Each row is a point on a tangle of strands that fork, close into loops and nearly touch. The rows are in no order.
In the rows, zero is written as 128.
Points whose rows are less than 95.1 apart are linked; no others are. Some points are linked to none.
Q160: [124 172 143 107 106 147 143 151 176 164 119  83 107 137 127 122 193  27
 160 134 132 131  78  84 146 167 132 125]
Q344: [112 116 114 140 105 139 151 169 161  97 142 151 118 150 142 146 188 107
 202 130 155 145 137 112 202 102 160 144]
Q163: [ 98 103 103 146 128 145 137 134 137 100 116 161 139 184 133 121 222  78
 193 135 139 141 144  81 181  82 140 130]
Q999: [103 109 135 131  95 111 154 137 188 123 153 145 130 157 141 167 147 105
 182 147 122 129 112 101 170 104 176 115]
Q294: [151 168 135  85 106  78 132 129 144 130 112 103 130 156 128 166  90 116
 146 132  83 120 121 114 107 109 181 104]
Q831: [ 73  28 129 166 137 145  85  84 135 155 143 166 151 113 117 127  72 151
 115 130 128 140 141 128  88  98 104 108]
Q725: [148 135 131 138 166 122 112 105  70 151 106 118 156 148 141 101  89 116
  80  87 139 147 128 137 108 106 127 119]
Q509: [124 141 146 125 107 133 118 152 145 125 139 129 109 100 127 158 120 187
 134 170  99 109 142 129 103 154 147 124]
Q69: [127  93 132 134 189 136 118 114 116 137 128 142 157  88 154 109  83 135
  82  79 131 155 144 176 143 120  72 116]
Q499: [157 150 141 141 162 162 120 121  95 156 122  94 132 102 157  90 136 115
  76  99 136 138 126 153  96 172  97 156]
Q513: [125 149 163 121 121 114 130 122 137 183 139 105 120 108 135 144  61  89
 111  93 108 138  88 123  81 145 174 109]
Q398: [144 147 104 121 130 114 116 118  93  69  86 132 133 172 127 129 177 168
 147 141 108 126 178 128 126  84 134 135]
Q279: [181 185 111  94 149 139 125 135 125 119  87  73 122 130 155  95 204 111
 108 119 118 137 141 133 137 159  74 140]
Q144: [111 127 135 140 102 121 167 168 169 116 149 136 117 141 142 158 152  98
 185 129 140 132 123 121 194 112 174 134]
Q423: [113  90 114 151 127 161 129 144 152  87 142 152 133 118 137 111 201 152
 142 155 155 128 158 141 165 143  96 148]
Q338: [131 189 132 141 126 123 143 137  31 143 134 114 106 130 118 119  98 150
  94  96 161 131 110 126  85 158 163 152]
Q905: [109 134 143 114  99 146 147 135 195 159 132 114 123 154 112 141 196  23
 148 153 140 116  65  67 163 143 121 112]
Q62: [125 156 147 170 117 139 152 154  56 135 142 133 110 122 136 115 121 147
 106 105 169 122 118 129 111 161 168 166]
Q413: [142 163 150 131 121 115 153 184 138 109 164 152 108  75 151 131  92 161
 138 113 121 106 123 178 162 164 145 141]
Q989: [131 141 150 109 141  86 140 156 120 146 147 143 117  77 122 162   4 153
 117  92  78 123 134 163 122 127 147 108]
Q90: [ 87  88 119 170 107 151  98  98  87 111 117 151 141 176 118 109 163 160
 126 155 157 120 146  93  98 106 144 135]
Q285: [121  79 110  96 166 112  56  74 150 133 102 132 197 152 128 126 115 124
 111 120  99 171 152 120 118  72 104  70]
Q582: [110 110 132 133 114 105 139 148 153 109 165 160 117 132 134 172  87 183
 160 152  90 121 156 130 130 121 172 109]
Q837: [122  74 164 145 107 160  84  94 151 188 128 123 126 108 105 142 110 110
  98 163 116 117  93 101  57 142 112 112]
Q201: [123 128 154 147  83 142 119 133 153 152 136 122 114 137 134 167 136 118
 143 170 117 118  98  93 100 142 168 123]
Q539: [114  67 125 145 106 170 106 104 171 131 126 137 133 162 104 120 214  90
 145 192 150 114 101  81 125 125  99 129]
Q909: [123  37 125 143  82 175 100 102 183 139 156 153 114 163  82 133 192  88
 157 196 163 108  95  83 115 130  92 137]
Q893: [206 178  90 123 161 111 157 107  46  88 110 124 135 140 124 104  96 145
 113  68 130 126 145 170 162  98 121 150]
Q851: [136 153 108  98 101 115 133 166 176  78 118 125 114 119 137 154 200 170
 180 166 107 126 167 136 170 123 113 126]
Q864: [132 153 140 139  88 114 138 142 128 123 118 130 118 168 132 166 146 104
 172 137 121 119 115  96 142  97 198 131]
Q790: [140 176 138 110 115 104 174 162 145 126 127  99 112 139 146 134 143  68
 175 106 125 120 104 130 166 125 170 147]
Q620: [140 196 131  85 117 142 145 156 157 156 119  61 101 124 145  98 192  31
 153 107 124 129  91 112 131 179 132 133]
Q583: [155 203 140 110  92 130 140 175 127 122 127  84  84 116 142 127 170 109
 172 116 119 113 130 134 136 159 165 158]
Q622: [107  91 129 129 138 148 139 128 187 134 135 122 137  99 129 123 153 114
 110 152 151 131 125 139 148 158  83 128]
Q366: [148 184 136 123 146 108 149 143  47 140 148 129 109  90 130 117  48 154
  94  62 135 124 113 174 104 155 149 146]
Q944: [119  90 139 136 179 142  98 127  90 142 131 160 148  68 142 119  55 168
  75  83 112 155 159 182 118 117  73 111]
Q242: [ 97 119 129 149 151 121  93 115  57 161 116 144 134 109 106 134  61 192
  74 110 147 148 147 132  80 112 109 106]
Q890: [159 179 108  68 117  92 148 164 168  76  99 110 112 125 137 152 173 147
 171 146 106 121 155 145 174 113 115 119]
Q47: [158 168 103  89 164 138 141 128 134 127  83  79 132 148 136  92 195  63
 115 108 119 145 127 117 157 140  79 129]
Q426: [140 175 154 106 124 119 116 155 113 158 148 107 101  63 128 131  51 153
 105 101  83 118 128 157  76 181 142 130]
Q603: [113  92 143 185 126 169 118 103  91 148 120 147 137 171 114 106 149  84
 113 137 169 120  96  90 106 118 144 146]
Q664: [165 150 117 118 171 110  85 104  48 130 104 124 141 115 121 111  68 193
  66  86 126 149 157 162 105 109  89 116]
Q470: [121 106 116 150 161 124 156 119  96 109 118 149 168 175 154 103 133  88
 129  89 134 144 127 130 155  85 147 134]
Q634: [143 186 126 125 109  99 137 156  69 106 130 135 101 121 113 145  98 202
 123 137 123 108 138 137  98 139 164 135]
Q919: [193 212 103  89 128 122 134 139  97 106  77  72  97 140 135 106 186  79
 162 106 108 122 140 117 139 122 122 160]
Q683: [118 114 143 122 161 122 161 134 158 154 133 114 151 102 153 111 102  81
 102  95 138 141 107 152 158 136 108 126]
Q923: [128 179 111  83 107 100 170 168 182  96 110 105 102 136 134 149 188 105
 183 133 125 135 139 124 194 119 118 122]
Q329: [ 86  54 140 186  86 147 113 100 114 160 160 170 122 134 101 148  88 158
 121 163 157 116 116  97  81 130 158 133]
Q780: [193 194 113 105 143  94 158 132  69  93 140 138 115  97 106 128  41 159
 125  78 106 103 121 189 145 125 141 146]
Q324: [125 163 147 112  86 109 145 170 196 143 146 100  97 122 140 164 137 105
 185 154 115 110 106 118 160 147 175 122]
Q345: [151 179 121 105 116 100 181 172 145  94 112 111 107 136 141 133 163  90
 182 108 132 120 134 134 193 111 148 149]
Q572: [161 170 133 129 154 131 167 147 103 134 130 105 124 117 162  94 123  77
 123  75 134 130 108 153 148 148 129 160]
Q80: [108 140 136 116  83 124 147 164 207 145 141 109  99 120 128 161 172  88
 177 159 143 124 102 108 183 158 144 120]
Q382: [133 159 135 114 135 129 166 164 162 116 139 113 112  93 151 116 159 119
 137 129 144 126 123 156 182 159 105 140]
Q538: [157 140 102  94 141  73  94  88  85 110  94 123 153 154  95 143  70 175
 113 112 101 150 159 137 109  72 150  92]
Q768: [150 137 114 140 169 129 113 103  62 122  90 125 154 170 139  95 128 127
  88 105 140 144 142 125 120 103 123 130]
Q667: [117 129 159 153 129 129 148 185 128 121 176 170 104  71 141 146  69 176
 130 120 123 105 119 162 150 164 159 144]
Q522: [124 169 155 103 115 134 145 158 170 167 172  80  98  63 148 106 110  81
 136  97 125 109  96 164 122 206 139 143]
Q15: [147 166 104 138 119 113 142 147  58  55 126 173 114 149 123 126 153 192
 162 108 144 118 172 152 156  92 149 153]
Q463: [101 114 122 144 110 103 143 134 120  94 155 167 129 159 131 152 111 184
 166 140 119 129 152 124 134 100 190 124]
Q76: [116 142 166 134  95 120 131 132 136 184 155 119 110 117 130 157  66 114
 123 122 112 114  90 109  79 151 198 122]
Q601: [153 193 112 151 141 127 155 138  11 124 115 109 106 153 126  95 123 144
 107  89 163 124 125 130 108 139 152 162]
Q315: [114 103 111 110 162  81 120 105 120 102 133 155 160 134 129 145  63 165
 125 100  88 159 164 157 136  70 140  96]
Q577: [142 161  90 102 141  69 101  91  40 130  91 124 151 166  81 133  61 185
  95 108 138 146 144 130  98  77 148 100]
Q474: [140 112 136 123 178 130 125 115 136 152 126 111 161  99 154 116  91  98
  86  82 130 157 126 160 137 126  86 116]
Q230: [ 99  65 130 145 115 157  86 113 157 138 139 140 126  95 121 140 118 184
 115 190 101 123 164 120  79 139 100 116]
Q764: [142 140  91  99 181 138 135 117 136 119  75 107 153 173 132  94 207  56
 126 119 129 150 130 105 174 114  76 109]
Q854: [126 120 155 141 157 118 129 117  95 163 116 131 148 121 136 128  61 124
  87  90 132 149 123 142 106 115 133 118]
Q21: [ 99  72 109 148 117 165 144 137 180 112 149 144 131 122 117 116 203 110
 152 158 171 131 130 121 175 144  86 149]
Q206: [133 139 132 168 159 130 153 124  53 125 115 135 139 179 142  97 123  79
 115  86 151 135 113 119 138 107 165 146]
Q181: [180 161 104  77 135  79 107  90 111 110  80 107 151 167 105 145 100 126
 129 122  86 135 141 131 114  72 159 108]
Q132: [122 151 141 143 118 125 118 116  88 146 113 121 121 157 119 136 118 155
 108 135 133 129 122  99  83 123 171 131]
Q444: [100  84 155 175 117 142 159 167 151 141 187 170 123  85 139 145  77 140
 137 122 147 111 116 159 158 150 156 150]
Q521: [177 182 127  98 143 102 100  96  61 144  88  81 135 133 108 123  85 150
  88 103 111 152 137 132  76 125 138 120]
Q808: [145 125 146 122 144 144 113 107 155 159 104 114 156 149 128 118 154  60
 104 136 118 141  87 105 112 125 119 103]
Q98: [117  90 120 173 135 187 113 122 101 109 107 137 137 150 133  75 208 119
 128 155 168 126 145 116 132 133  96 160]
Q229: [105 123 124 123  78 150 134 164 203 132 133 123 103 135 120 160 218 103
 190 174 157 133 123  92 193 129 128 129]
Q946: [136 169 156 104 129 127 128 158 147 159 164  94 104  51 147 118  76 128
 116  99 100 117 111 163  94 188 138 132]
Q662: [126 157 135 106 114 156 135 143 180 140 101  84 115 123 131 115 213  79
 126 154 136 135 114 104 138 175  84 134]
Q291: [119 129 121 156 118 149 163 163 132 105 121 147 123 159 136 124 199  67
 186 125 155 140 126 102 190  99 154 154]
Q820: [112  54 143 162 142 161 126  92 150 162 133 139 158 139 115 110 133  50
 100 132 162 127  75 102 123 122  98 130]
Q369: [129 134 114 124 143 115  93 117  96  95 106 135 131 133 134 124 122 206
  98 142 108 129 179 138  97 107 119 114]
Q175: [106 126 116 120 122 162 143 132 186 142 102 104 117 139 112 112 224  75
 122 162 159 135 111  89 169 158  67 127]
Q559: [110  59 149 141  98 166 140 137 205 170 168 121  99  68 103 135 120 119
 119 170 162 114  99 137 125 187  85 146]
Q691: [ 77  21 131 192  92 159 100  81 111 150 171 178 127 150  95 129  87 156
 130 155 178 105 108  99  84 110 132 131]
Q844: [143 185 154 138  81 123 137 154 107 143 121 107  96 157 130 149 144 102
 158 134 125 118 103  88 112 138 208 147]
Q524: [137 161 136 116 103 146 128 158 170 129 119  88 105 114 137 130 203 112
 149 160 132 120 132 116 138 165 109 141]
Q761: [120   6 128 151  81 162  94  81 175 147 173 161 131 159  83 133 136  94
 150 180 157 106  89  84  94 119  93 121]
Q19: [113  90 117 152 164 138 110 101 108 104 121 150 162 136 148  96 133 153
 102 111 139 142 163 155 126 111  99 133]
Q370: [109  66 128 146 123 165  87  81 153 130 119 137 154 164 111 113 186  95
 124 173 131 115 111  87 104 109 101 118]
Q95: [ 56  55 115 143 123 115  89  83 129 137 159 175 146 142 117 154  68 185
 139 145  98 142 158 104  90  85 153  86]
Q911: [117  70 149 155 115 169  81  86 143 159 119 131 140 145 113 130 152 101
 105 174 140 117 104  90  74 123 109 120]
Q446: [ 94 140 115 146 146 106 111 129  37 132 125 153 122 128 107 123  88 221
  84 130 175 130 141 130  87 129 125 124]
Q172: [100 150 126 172 132 133 120 125  37 134 123 137 122 144 115 108 123 193
  89 132 184 125 137 117  89 142 138 145]
Q251: [ 86  54 119 166 160 145  94  78 112 117 126 158 173 139 136  88 125 138
 105 120 151 134 153 134 110  98 102 125]
Q774: [135 126 111  92 181 120 114 102 153 138  89 120 179 178 126 107 172  42
 107 112 122 156 107  95 159  96  95  87]
Q466: [ 87  96 140 160 137 123 129 143  96 134 160 181 123  92 125 145  49 198
 109 118 119 126 147 140 107 122 141 120]
Q916: [ 96  97 110 133 112 174 159 139 180 127 120 125 112 135  96 115 229  77
 148 159 179 139 117 100 191 150  72 134]
Q165: [125 115 164 114 112 144  92 109 168 199 129 100 123  92 120 154  91  97
 100 141  97 140  97 108  65 151 127 105]
Q18: [195 226 114  88 107 105 142 131 106 114 101  64 100 122 122 107 141  88
 154 102  92 114 126 145 122 133 155 153]
Q554: [137 130 157 118 131 140 103 105 144 170 112 104 141 125 137 128 121  98
 100 135 110 138  98 112  81 136 127 120]
Q543: [106 120 111 148 159 132  78  84  57 126  93 142 168 186 126  89 126 148
  84 113 152 140 142 106 100  83 133 108]
Q932: [105 108 145 155 100 140 114 117 125 140 130 139 128 155 122 159 136 143
 138 163 127 122 119  95  93 122 166 123]
Q925: [ 99  98 147 145 138 122 109  97 102 167 121 146 147 147 129 140  71 124
  93 114 132 143 113 115  87  95 149 107]
Q461: [121 108 153 132  90 148 128 126 198 176 144 104 119 113 123 154 136  96
 135 170 125 115  88 100 105 167 131 122]
Q145: [127 131 117 101 127 110 133 153 169  86 137 130 127 117 141 144 155 175
 153 156  94 123 160 149 146 130 116 116]
Q40: [103 107 164 134  92 127 144 151 206 193 175 113 101  84 134 156  73  99
 147 147 121 109  92 124 124 174 153 127]
Q122: [109  88 105 106 164  92  82  82 123 110 110 147 186 159 125 126  83 154
 120 101 107 166 165 137 121  65 127  83]
Q821: [121 122 123 125 115 119  95 124 137  98 116 136 128 138 130 147 149 207
 131 176  94 125 180 120  95 123 129 109]
Q896: [151 167 146 113 147 140 139 156 132 140 150 105 112  60 155 104 104 124
 100  99 119 126 119 173 121 185 105 141]
Q375: [135 141 107  55 141  80 137 134 200 111 108 100 141 121 122 146 131 140
 135 149  80 143 150 136 150 122 103  87]
Q177: [159 207 137  98 124 110 120 155  79 129 147 115  84  67 117 120  57 175
 105  97  93 101 131 161  83 170 145 141]
Q976: [154 211 121  75 112 130 138 162 148 137 125  54  91 102 148  89 185  70
 156 104 123 118 116 139 136 189 122 148]
Q277: [ 77  59 120 164 111 132 136 110 156 113 182 179 144 155 134 145 123 134
 176 134 131 136 138 113 150 104 177 133]
Q788: [169 191 111 106 135 104  97  92  42 151  82  86 138 164 100 116 105 133
  88 110 131 153 118 104  77 114 158 119]
Q568: [111 114 148 105 123 115 128 110 204 167 134 118 147 140 133 165 127  69
 131 147 111 126  82  91 124 122 134  88]
Q30: [116  65 137 144  87 151 133 117 194 159 158 142 122 130 119 154 138 101
 148 172 141 115  97 102 126 138 128 121]
Q125: [106 136 151 145 139 130 103 134  70 180 128 129 109  85 111 140  42 192
  69 106 123 141 132 130  61 145 121 118]
Q9: [121  26 140 161 101 170 126 125 185 155 170 147 112 103 100 129 130 126
 124 172 169 112 111 132 132 162  82 156]
Q208: [125  94 143 182 131 186 136 123 111 145 127 133 129 147 121  89 172  61
 126 137 168 121  93 104 129 138 120 164]
Q747: [130 125 107  76 174  99 150 111 178 132 112 106 162 129 142 124 122  92
  97  98 118 165 130 152 175 112  77  90]
Q920: [128 115 140 130 124 150 127 136 166 131 125 110 131 113 136 134 171 130
 128 164 128 128 133 132 127 153 106 135]
Q105: [144 146 146 138 144 162 129 135 124 147 123  92 127 105 145  93 161  91
 104 117 135 131 117 137 114 173 100 154]
Q745: [108  98 158 159 127 135 146 142 150 150 153 143 125  94 149 141  91 115
 123 130 134 122 113 141 132 147 144 139]
Q310: [ 78  78 129 150 135 115 112 117 111 130 147 171 141 126 122 149  59 202
 122 132 114 135 158 127  97 102 144 108]
Q615: [167 175 116 122 138 117 148 121  77 103  79 119 130 184 128 118 155  89
 152 103 121 134 137 111 145  79 161 145]
Q643: [ 82  38 124 176 143 159  76  64  98 136 123 167 171 160 117  87 116 107
 100 121 167 123 120 106  91  88 102 120]
Q597: [118 161 150  91 114 138 125 144 193 175 148  70 102  69 140 111 128  84
 117 124 114 125 101 142 106 201 113 131]
Q675: [ 95  64 133 171 148 145 141 106 112 139 141 162 153 146 139 117 103 103
 110 107 156 132 116 132 129 108 141 135]
Q445: [ 88  79 104 120  81 169 145 116 212 132 138 130 110 148  73 133 221  76
 154 178 177 128 106  76 186 144  75 121]
Q316: [118  97 109 121 161 147 114 108 139 111 102 122 159 149 144  99 196 118
 112 146 133 140 145 121 138 121  83 126]
Q532: [ 71  36 120 186 116 160  88  70  91 135 133 172 151 167 102 102 119 133
 112 145 177 108 117  89  82 102 124 122]
Q452: [207 179 111  93 167 115 125 107  87 128 121  78 136 101 144  95  80 107
  92  58 110 145 127 175 141 131 102 136]
Q231: [ 97  94  99 108 133 118 105  96 176  89 117 138 161 164 138 127 192 143
 163 159 106 147 158 101 140  97 110  95]
Q480: [169 163 141 114 166 147 118 132 100 144 140 102 123  60 162  87 103 131
  73  77 125 138 126 177 107 173  81 147]
Q327: [114  91 143 132 162 142 131 133 157 166 144 134 133  56 142 128  73 127
  92 105 110 142 126 168 124 161  75 119]
Q595: [156 182  99 122 137  93 119 104  40 114  85 118 133 178 101 125 108 155
 103 112 134 132 142 118 104  91 155 125]
Q786: [137 139 127 104 127  99 149 139 152 110 112 122 140 149 141 147 147 105
 157 135 111 136 133 129 154 108 144 123]
Q988: [122 136 132 183  96 168 126 163  83 105 137 160 111 141 122 128 179 175
 155 146 172 121 152 122 150 131 162 174]
Q152: [106  80 133 109 125 117 117  99 201 150 142 141 160 147 127 157 130  97
 132 153 106 135 106  99 119 100 124  79]
Q465: [ 96  35 136 136 152 143 154 104 193 169 149 142 148 105 122 128 101  77
 107 121 156 137  99 137 148 130  76 114]
Q387: [113 147 158 118  85 124 139 164 201 175 164 101  95  97 141 151 110 106
 165 148 117 105  97 129 138 174 166 129]
Q995: [118 128 156 110  99 151 125 126 205 183 145  82 113  93 121 126 146  76
 120 154 131 120  80 114 100 189 109 126]
Q265: [103  92 123 147 124 149  87  96 125 119 113 145 157 178 130 112 170 138
 127 164 131 127 138  94  99 101 128 117]
Q975: [139 117 137 113 175 148 102  94 144 161 103 114 172 164 117 105 164  26
  98 117 127 148  84  88 127 114 100 100]
Q676: [109 162 144 124 125 101 123 130  69 178 124 117 113 114 107 156  39 160
  86  96 133 142 115 121  68 136 165 112]
Q531: [ 92  79 132 126 112 140 158 125 210 149 149 128 129 118 118 140 151  95
 132 159 151 127 100 119 162 152  98 116]
Q275: [ 99  16 107 174  76 169  85  99 173 113 187 167 122 151  95 130 159 152
 183 187 162 119 142 107 124 133 120 160]
Q495: [148 172 133 104 123  83 136 145  91 123 130 130 107 104 110 159  41 196
 118 123  89 107 141 143  98 133 161 119]
Q334: [101  85 158 151 142 144 137 153 145 151 166 168 123  50 134 140  59 160
 101 121 115 112 125 162 127 159 103 135]
Q834: [ 94 113 126 144 145 118  81  82  68 152 100 143 160 167 113 128  87 135
  83 112 153 149 126 104  79  87 141  95]
Q97: [142 142 131 112 152 120 127 151 134 122 138 142 126  78 146 132  87 168
 108 119  96 128 147 164 122 143 104 120]
Q453: [162 148 105 121 153  91 173 130  96  93 112 126 142 157 140 125 109 100
 138  87 123 130 131 158 168  88 148 140]
Q769: [153 139 104 130 164 141 150 146 110  76 117 136 132 117 166  90 189 138
 129 107 145 131 155 161 183 133  78 154]
Q806: [139 159 131 132 117 101 151 128  93 112 104 132 136 186 123 137 131 101
 155 118 120 123 116 103 126  87 194 129]
Q420: [123 141 150 187 103 162 138 157  72 116 137 147 108 128 129 117 156 148
 131 139 179 121 125 120 131 153 170 175]
Q828: [163 181 137 126 125 125 136 145  91 118 120 108 107 115 138 125 123 159
 117 125 115 114 139 143 102 151 142 149]
Q891: [103  76 144 136 147 127 155 129 186 164 154 135 143  95 137 138  85  97
 113 124 138 133 107 145 146 139 118 111]
Q614: [103 105 124 122 106 131 146 156 205 115 158 137 120 108 131 155 164 150
 158 172 132 134 134 136 175 147 117 125]
Q973: [176 202 134 115 102 136 129 161  96 104 105  96  96 116 142 118 180 143
 147 136 117 115 142 133 110 158 135 160]
Q333: [ 78  64  98 113 145 128  76  65 180 103 122 149 179 167 123 112 187 124
 150 155 113 140 140  89 118  93  91  93]
Q749: [179 163 102 123 166 109 158 139  74  62 128 155 129 125 152 105 119 153
 126  79 125 119 150 184 171 108 111 150]
Q198: [124 114 125 125 152 112 128 137 136 104 139 144 148 119 147 137 119 167
 123 139 106 137 152 150 134 113 121 116]
Q139: [111 125 129 173 126 149 114 113  71 126 115 135 132 160 125 111 144 153
 104 148 162 124 134 106  91 129 145 143]
Q772: [149 152 101  70 169  94 169 130 168 100 117 105 145 113 143 126 135 106
 116  93 124 144 131 168 197 126  75 110]
Q617: [176 189 128  93 129  93 158 140 121 116  99  90 120 140 137 134 118  85
 154 103 105 123 117 143 147 114 154 139]
Q914: [160 180 103 128 131 108 134 116  42  93  80 118 123 190 114 112 152 129
 131 112 127 131 147 112 125  90 152 143]
Q59: [184 190 101 139 153 123 153 124  34  96 109 117 119 150 138  98 125 137
 120  83 139 122 140 148 143 120 131 162]
Q518: [144 124 115 140 173 146 130 131 101  90 124 141 150 131 160  96 164 150
 115 117 137 129 162 159 152 121  93 144]
Q953: [129 128 127 115 149  77 143 138 106 118 136 148 137 121 127 152  32 166
 118  94  92 136 145 156 132  89 155 104]
Q134: [185 186 104 120 133 130 139 146  69  99  61 108 105 169 129 113 189  79
 168 111 120 130 147 101 146  90 134 159]
Q120: [124 131 120 147 123 103 160 143 101  84 134 158 132 158 136 144 113 146
 153 115 126 127 141 140 155  89 180 133]
Q286: [110  97 144 111 143 105 104 133 162 165 132 131 134  87 130 164  56 147
 109 129  76 144 142 135 108 116 116  89]
Q343: [178 190  99  83 155 101 177 142 127 102 105  81 123 131 145 104 146  70
 146  75 119 123 123 156 193 129  98 138]
Q439: [112  21 114 162  84 179 114 124 191 119 183 158 115 120  91 132 158 144
 159 184 177 119 129 133 146 157  90 162]
Q719: [ 97  92 102 126 139 123 115 107 146  87 117 159 154 185 139 117 200 109
 183 142 120 142 154  93 149  83 139 121]
Q22: [139 165 141 114 126  93 138 168 118 123 151 143 105  83 128 146  39 173
 131 112  85 104 135 159 122 144 161 123]
Q24: [ 84  78 144 174  97 130 125 119 119 174 158 166 114 124 111 171  60 166
 125 148 137 116 115 103  91 129 173 114]
Q188: [193 206 105 117 129 111 144 137  51  58 121 151 108 112 120 128 110 195
 131 110 115 102 150 174 141 118 130 153]
Q512: [104 128 160 151  91 117 125 139 121 174 152 141 106 127 117 171  74 167
 122 149 126 116 109 101  77 154 190 123]
Q427: [116 110 120 177 106 177 121 164 124  87 137 156 118 122 134 120 212 155
 167 150 169 129 155 131 167 130 128 175]
Q261: [173 154  95  99 180 117 165 135 123  72 113 129 135 120 160  97 171 130
 128  87 126 128 151 177 197 116  63 138]
Q865: [153 186 141 113 125 118 159 192 148 101 152 120  97  85 151 132 145 141
 162 118 130 101 125 171 180 163 132 149]
Q303: [133 123 140 158 137 175 144 133 125 152 120 105 132 124 136  95 174  67
 114 131 157 132 104 115 137 164 104 165]
Q408: [127 150 117 163 133 135 150 154  52  65 142 181 118 143 139 116 142 191
 141 105 164 115 155 152 158 115 150 167]
Q875: [185 179 105 109 153  88 153 110  56  97 117 128 135 120 117 127  54 156
 110  69 123 123 138 170 145  96 140 141]
Q784: [185 203 110 117 109 116 151 156  73  59 118 145  96 115 131 124 146 179
 165 112 128 101 152 163 156 109 140 159]
Q401: [120 138 140 145  99 131 100 141 113 114 122 129 112 130 122 154 136 205
 124 186 104 113 155 119  89 131 156 122]
Q884: [ 47  23 117 169 108 138  79  65 123 152 163 182 146 141 103 139  58 163
 139 134 128 130 141 101  77  90 126  92]
Q278: [156 204 148 106  97  93 147 167 111 108 144 118  94  99 124 149  79 160
 154 124 100  96 126 156 124 150 177 146]
Q726: [157 203 146 103  88 102 152 169 132 109 133  97  87 112 140 144 124 125
 180 120 103 101 124 149 136 145 182 150]
Q706: [ 98  45 143 143 166 159 127 111 165 158 139 145 148  77 132 122  96 114
  92 121 142 145 126 160 129 132  54 126]
Q525: [140 155 138 104 112 118 131 167 169 110 135 117 106  97 139 151 137 163
 143 165  95 110 145 139 134 158 133 122]
Q707: [171 184 108  69 137  90 147 151 158  79 114 115 115  99 128 135 138 157
 148 131  90 111 150 165 169 125  98 127]
Q430: [168 166 118  91 151  94 151 148 139  94 121 121 129  99 143 134 104 147
 126 112  98 120 145 168 147 121 113 126]
Q829: [102  53 124 167  89 173  90 108 156 116 149 151 127 138 110 138 175 168
 151 194 141 111 145 105 104 139 123 139]
Q556: [137 156 109 120 126 112  98 110  79  95  82 127 137 172 121 123 155 180
 119 151 120 127 164 111  86  99 139 124]
Q149: [104 103 133 123 100 110 140 143 190 122 158 143 119 137 141 177 116 147
 177 165 101 121 131 115 151 118 174 104]
Q454: [146 148 105 109 114 115 126 150 134  64  95 138 121 140 141 132 210 167
 170 155 107 126 180 130 150 107 122 135]
Q850: [ 84  51 128 151 160 146  93 103 118 142 131 166 154  88 130 119  70 166
  95 108 124 145 160 157 103 110  74 116]
Q176: [158 206 127 114  97 106 128 132  72 123 100  93 103 161 107 134 127 135
 132 123 118 118 126 108  88 126 180 143]
Q802: [111 123 135 185 148 158 131 116  51 144 109 152 138 189 126  93 140  83
 109 111 168 131 106  86 116 112 156 146]
Q702: [116 119 148 114 116 131 132 112 188 165 132 122 141 153 117 148 162  33
 135 139 121 119  63  71 138 121 126  92]
Q787: [100  73 103 110 161 128  62  63 155 117 110 142 196 173 125 106 154 117
 119 129 112 154 139 105 116  72 100  78]
Q151: [117  24 139 168  78 153 112  91 177 169 174 163 121 143 104 156 109 104
 147 178 148 107  91  99 100 131 127 131]
Q954: [146 138 109 122 157 116  79 103  62 113  98 129 143 130 119 125  93 209
  81 122 117 144 178 140  84 104 110 111]
Q908: [106  79 149 134 102 148 142 152 212 178 175 125 102  67 122 153  95 125
 134 162 131 110 111 141 138 182 110 125]
Q88: [ 97  88 115 130  66 159 134 131 217 137 158 133 100 142  95 163 202  85
 178 182 166 130 105  79 191 135 112 121]
Q586: [111 115 154 164 138 131 145 166 106 140 169 171 114  73 135 148  47 173
 101 104 122 118 131 160 126 151 144 131]
Q457: [149 196 143 140  96 134 142 150  66 137 115  96  89 149 132 121 152 115
 144 114 135 125 117 112  95 152 186 158]
Q793: [143 174 145 114 124 101 126 123  88 161 128  97 124 127 119 132  63 117
 105  92 114 138 106 132  76 131 171 125]
Q104: [ 88  71 124 107 126 119 100 102 195 141 139 140 151 128 133 158 114 144
 134 166  86 143 142 109 110 110 109  77]
Q758: [115 129 149 133 120 130 157 161 181 141 160 125 120  84 148 133 129 124
 137 132 142 118 112 159 162 162 127 138]
Q374: [164 191 129  94 132 141 145 146 145 129 115  72 105 100 153  90 194  93
 126 113 126 125 128 138 143 187  84 154]
Q502: [178 176  93  68 171  95 166 131 143  81 114 113 136 102 140 103 134 128
 119  89 121 122 142 184 207 129  55 123]
Q250: [182 219 120  94 115  93 140 140  70 100 136 127  89  78 102 127  46 181
 120  96  98  92 124 172 114 150 153 149]
Q762: [158 164 127  93 118  86 111 112 134 114  92 107 145 174 115 155 120 120
 137 141  89 137 127 108 106  86 166 103]
Q234: [147 148 125 151 153 120 158 148  67  88 136 158 127 127 153 112 122 167
 122  94 145 124 140 162 150 126 133 153]
Q153: [ 84  57 111 120 135 121  91  98 178 123 144 149 151 111 124 137 116 180
 128 172  89 139 169 126  97 119 100  95]
Q924: [103 121 101  77 162 105 158 107 191 121 106 115 155 156 123 119 169  74
 109 115 128 161 121 118 191 112  84  80]
Q252: [173 188 121 108 151 108 118 117  49 129 111 102 123 119 113 110  83 174
  80  85 125 140 136 153  97 134 124 135]
Q35: [116  75 134 149 115 161 100 122 155 132 130 136 132 112 126 129 155 164
 115 182 131 118 144 122  99 147  99 138]
Q738: [117 131 115  84 157 122 140 102 191 146 101 102 157 163 114 124 186  45
  98 126 128 151  99  86 169 118  75  83]

How many points has the smallest loop of links through each point below? Write none if it is on no loop.
Q59 => 28
Q310 => 15
Q175 => 19
Q454 => 10
Q667 => 7
Q925 => 6

A tip is a point with one link. Name the tips that can be reached along the links from each point below, in the order of the rows.
Q80 => Q470, Q188
Q345 => Q294, Q176
Q583 => Q120

A fork is a point with three links, a tip a point with one. Leave the first point through the second and follow the links. Name the first fork or tip that comes.
Q104 / Q152 => Q774
Q772 / Q502 => Q139
Q374 / Q976 => Q35
Q719 / Q163 => Q120
Q499 / Q105 => Q470
